Points on a hilly landscape, in no order, each with its height.
From any point a climber steps to the highest of the 2 points nearest to it. It stops when none of these is higher. Distance is the straight distance between rows; heights are no part of it.
tona (h 73): [ 53  -3  33   2  15   8 -12  30 -16   7 -35 -35   4 -37 -15  69  33  -9
   3 -35  -4 -13  11  23]
let (h 334): [-11  70  50 -30 -25 -81   5  17   2  36 -45 -41  -2  -3 -10 -19 -27  14
 -24  68 -36 -37  -5  24]
Vada (h 152): [-19  29 -17  40 -18  -3   5  -4  47  -1 -19 -21  43  63  19  21   5  30
  31  -6  -2 -26  -5   0]
Zez (h 433): [ 56  12  33  13  14  -7  -6  15  -6  -2  20 -57 -37 -46   7  15  -5 -30
 -27   5   3  16 -41   3]
zimir (h 57): [ 29 -61  26  39 -17  25 -24  -5  27 -33  28 -21  38 -48 -30   0  -2 -44
 -13   4  -7 -23  24 -20]
Kal (h 536): [ 11 -30  -2  19 -10  28   8  -5 -17   0  52  23   8 -28  20  -2  -6 -26
  -3  28 -10  -1 -29 -70]
fonu (h 316): [ -8   4 -19 -29  30   6  14  21  10   3  18   6  -5  -4 -54 -41   8   2
 -40 -40  15  -3  15  48]
fudi (h 560): [-12  17 -39  -1 -38  30 -11 -30 -50  10 -55  34  -7  37  38  32  33   6
  49   5 -12  -1  -2  11]
dap (h 566): [-32  14  -6  -2 -34   1  36   3 -51  11 -56   9 -13  47  23  45 -28  30
 -10   8 -32  39 -14   6]
mavak (h 297): [-14  31 -13  12 -18 -46  11  21  19 -25  13   1  62  -5 -22  42  -6   1
 -20 -24 -81   0  -6 -66]
Nokot (h 351): [  6 -31   3  -5   2   5 -27  -9 -15  15 -26   9  -7  18   5  15  10   8
  21  -9   9  19  29  23]
Vivod (h 307): [  1 -29 -26   2 -15 -25  -4   1  18 -51 -38  -9  -8  18 -34  43 -52  11
  14 -11  35  46  55  -8]
petib (h 246): [ -4  63 -29  -1  -9 -20  50  20  44 -18   0   2  58  17 -31  36   6  45
 -19  -9 -27 -24  -3 -46]
vaf (h 410): [-35  -9 -17  10   0  37  27 -11 -37  40   3  34 -10  44 -32 -27  -1 -35
 -30 -31  35   3 -18  39]
Sivur (h 627): [  6 -37   5  43  26  29 -12 -11  55  11  -8 -51  36  31 -19   4 -21   9
 -27  -3  29   8   8  25]
Zel (h 373): [-15 -33 -32  35   9  40 -18 -15   4 -22  29  49  27  37  42  -5  -4  -2
 -21  19 -41  43 -23 -63]
nitus (h 126): [ 39   2  36  27 -25  44 -11  -2  69  -4  29 -41  -4 -38  20 -40   6 -25
   8  58  33 -43  -5  -3]
Gulo (h 467): [-35 -18  -7  19 -18  42  35  -6 -42  37 -14  56  17  50 -18  11  -1   3
 -24  -8 -11  37  -9  12]
ruzum (h 469): [ 12 -32   6  30  11  42 -26 -23   6  20  -7 -32 -49  29  28   2  -4 -33
   4   5  56  44 -19  38]
fif (h 352): [ 19  30 -27  -8 -10 -33 -30  14  19 -50 -27  30  43   2 -21  42   8  -1
 -33 -42 -63  18  26 -30]
negu (h 434): [-46 -14 -40   0  10 -25  30 -14  12  -7 -12  -2   2  44  -3  15 -45  21
  15 -10  14  41  26 -29]
Nokan (h 296): [ 36  -6   1  20   5  -4 -42   3  80 -56  29 -29  33 -18  -3 -32  33  19
  33 -12  32 -56  25 -26]
sovu (h 124): [-30   2 -17 -56  16 -81  10  -1 -12 -17 -16 -10 -49 -19 -36   9 -27 -10
  17 -35  31  17  30  14]
Bul (h 399): [ -2   4  10   8  11   6  -8  -3  60 -19  58 -26  53 -28  25 -17  37  34
  38  28  -3 -65  11 -51]
kemil (h 218): [ 38  41 -13 -23   5 -30 -35   5  63 -59  15 -15   6 -34 -12 -36  61  26
  43 -13  32 -75  36   4]
supug (h 438): [ 10 -19 -38  13  -8  59  -1 -17  -7 -35  48  57  17   6  -3 -23  -3 -17
 -39   3   0  21 -13 -52]
tifin (h 199): [  0  39 -24   9 -28  10  14  10  28  -7  -5   4  67  41  27  39  42  54
  22  -5 -34 -31  -7 -60]
lidat (h 524): [-54 -23  -5  24  53 -17  -6   0  55  23  28  -5  53  48 -12 -18  17  23
 -23 -43 -17  -8  18  13]
futeb (h 109): [ 16  15  32 -17   0 -27 -21  24 -32  16 -68 -32 -24 -47  18  69  27   9
  35 -20 -21  -8  -6  53]
vuvif (h 376): [-27  -8  -8  21  21  21  12  -3  48  13  42  -4  17  11 -18 -80  26 -18
 -32 -25   5 -28  14  42]
zitob (h 263): [  7 -13 -23  13  29  21   2  -6   1 -22  -3 -12 -25  30   0  19  11  26
  28 -29  54  22  16  10]
Nunos (h 194): [  1  15 -38 -16  14  19  27   6 -52 -32 -48   8 -45   1   7  32  22  41
  26 -43  40  14   1  30]
molan (h 179): [ 47   1  14  12 -34  26 -13 -10  22   0  21 -38 -62 -25  39 -41 -12 -42
   9  53  49  -7 -30  12]
Dil (h 769): [ -7  15  30 -39   1 -60   4  24 -50  18 -14  10   9 -20  33  30 -23  35
  18  38 -48   9   7 -23]
tam (h 694): [ 12 -29  -1   8 -22  27 -16 -32 -15   5 -20   2 -36  21  34   1 -30 -16
  26  57  49  58   4  -9]
niza (h 401): [ 23 -22  39  -8  31  30  -3   6 -15  41   6 -12 -43 -16 -39 -34  -1 -36
 -51 -24  39   9   1  77]
kol (h 270): [ 25  31  -4 -44  40  -8  32  29  -8 -15  41  15  17 -18 -47 -45  11  22
 -51 -34  16 -15 -12  -2]
Novod (h 555): [-29  -2   6 -50 -19 -38 -21   2 -28   9   4  46  10  -3  29  -2 -18   7
  22  66 -77  -1  37 -43]
Nezu (h 204): [  1 -19 -24 -17  13 -47   9   6   9 -50 -10 -20 -38 -23 -60  17 -61 -18
  18 -27  49  14  37 -22]
kozo (h 235): [ 25  56  11  -2 -37 -10  -4   7  11  21   3 -28 -70 -20  20 -83  -8 -45
 -17  59  33 -11 -30  27]
pepu (h 411): [ 18  44 -23 -28  -4 -23 -25  20 -32 -36 -35  29  -5   4  -1   4   3   3
 -51 -45 -52  32  -8  10]
Lir (h 89): [ 52 -12  30  19  -3  41  -2  12  34 -12  48 -17  16 -72 -23 -40   5 -30
 -17  24  12 -39  -1 -13]
bese (h 222): [  2  24 -18 -26  59  -9  55  31  15  -6  40 -17   6   1 -41 -11 -32  53
 -29 -29  33   6 -15 -27]
rilop (h 439): [-53 -32  -1  21  34   6 -16 -16  49  23  36   3  42  16  11 -54  55   5
  11 -26 -18 -50  24  36]
nasez (h 17): [ 18 -47  -2  39   4   4 -10 -16  32 -26   1 -22  26 -13 -35  43 -11 -35
  11 -44  18  -4  22  -4]
lamu (h 259): [-20 -27  22  -6  28 -39 -29 -20  -5  17  12 -20 -10 -10  26 -11   7 -21
  31  -5 -10  -9  21  41]
buvos (h 480): [-26 -27  -4 -14 -27 -23  -6 -16 -60   8 -39  38  -8  25   8  27 -50 -13
  -2  27 -26  56   6  -8]
vizul (h 150): [ 18  20  -1 -28  17   9  -7  28 -48  -7 -81 -20 -41 -24   1  53  18  38
  18 -47  13  17   6  60]
zadiv (h 300): [-26  45   4 -67  -8 -12  60  14 -27  22  28  47   8 -37 -32 -28 -28  21
   8  43  -9 -26  -5 -36]
Kibag (h 455): [-15  14  65 -19 -29 -76 -18  -3 -13  51 -23 -22 -22 -12  15 -14 -41 -10
   0  75 -32  -7  -3  23]
Bop (h 466): [  8  41 -39 -10 -22  13 -24   1 -43 -23 -57  50  -2  25  33  14  41   1
  -3 -34 -56  -1  -5  10]
Zug (h 229): [-36  60  31 -81 -15 -25  68  15 -32  50  -4  18 -14 -33 -64 -55 -26  23
  -7  46  17 -37 -12  15]
tufor (h 408): [-48 -16 -38  24   0  42  13 -17  -4  21  30  73  33  69  15   0   7   2
 -10 -18 -29  18 -28 -31]
lig (h 886): [-15 -48   5  62   8  35   5 -21  36  16   8 -10  25  49   8  20 -15   6
   4 -11  23  43  17 -19]
poz (h 652): [-44 -62 -10  46  44  14  -7 -28  32  27  47  -4  37  45  25  -5   0  -4
   1 -22 -16  25  13   1]
zes (h 553): [ 21   5  32 -25  12 -23   1  23 -33  15   9 -22 -21 -47  22  42 -11  -4
   2  15 -16   8 -23  -6]
Funis (h 358): [ 38  18  40 -23   5  -9 -16   7 -21  11  46 -11 -64 -50  13 -32   4 -40
 -32   5   7  16 -40  31]
Lol (h 517): [-11  -8   5   9  11  17 -29 -12  21 -13  57   4  16 -36  64 -23  52   2
  57  23 -19 -63 -14 -58]
nar (h 20): [ 29 -21 -23  33   2  12 -32  -6  -4 -49 -20  -3   8 -24 -16  47  44 -38
   8 -70  -6 -12  -8  17]
Dafo (h 577): [-35 -16  -4  22 -11 -17  23 -26  13   9  20   3   6  34 -10 -13 -49   6
 -18  35   0  28  -1 -50]
sizen (h 697): [ -2 -23  -6  11  -7  45   4 -11  -8   5  25  35  44   3  45   8  26   2
  39  36 -29 -33   0 -54]
tono (h 479): [ 27 -38  16  26  21  43 -38   0  20  12  -1 -27 -14  -9 -28 -17   4  -6
 -26 -13  43  19  10  52]
gopor (h 406): [-26  19  -6  -8 -24 -17  50  -6  -6  14  23  18  -5 -12 -10 -10 -30   4
  31  62   7 -14  -7 -55]
Vak (h 298): [ 10  36  41 -26  10 -22  28  23  -9  17  32 -16 -66 -37   9 -62  -9  -8
 -13  30  34 -18 -42  23]
puf (h 685): [ -5  -3  26  -2 -47 -44 -22 -17 -38  18 -47   2 -19  20  42  12 -47   3
   1  84 -38  30   5   5]
bave (h 43): [ 64  -5  -2  15  20  16 -42  10 -17 -32 -35 -33  -1 -18  17  56  57   2
 -14 -77 -11  -5 -39  10]
pupun (h 708): [-17  22 -23 -24 -61  16  23 -10 -76   2 -85  45 -30  20   3  30  -2   5
  23  -2  -1  19  -7  35]
dur (h 366): [-16 -16  20 -13  12  33  12 -17 -29  55  -2  26 -30  10  -8 -44  21 -37
   0 -28  31   0 -22  80]

Where does a climber stop that starts at each point below?
Vada => pupun
bese => lig
tifin => pupun
kol => lig
nar => Nokot
nasez => Dil

Call two points neighbours if one is among the 2 nearest of the other. Go from one point of each pair to the other, from neighbour to neighbour, staying as high as possible. Name the lowest point that can't be avoided.
Nokot and pupun => lamu
puf and pupun => buvos
Dafo and sizen => Zug
Gulo and lig => dur
tam and lig => ruzum
Dil and puf => Novod
sizen and Gulo => Zel
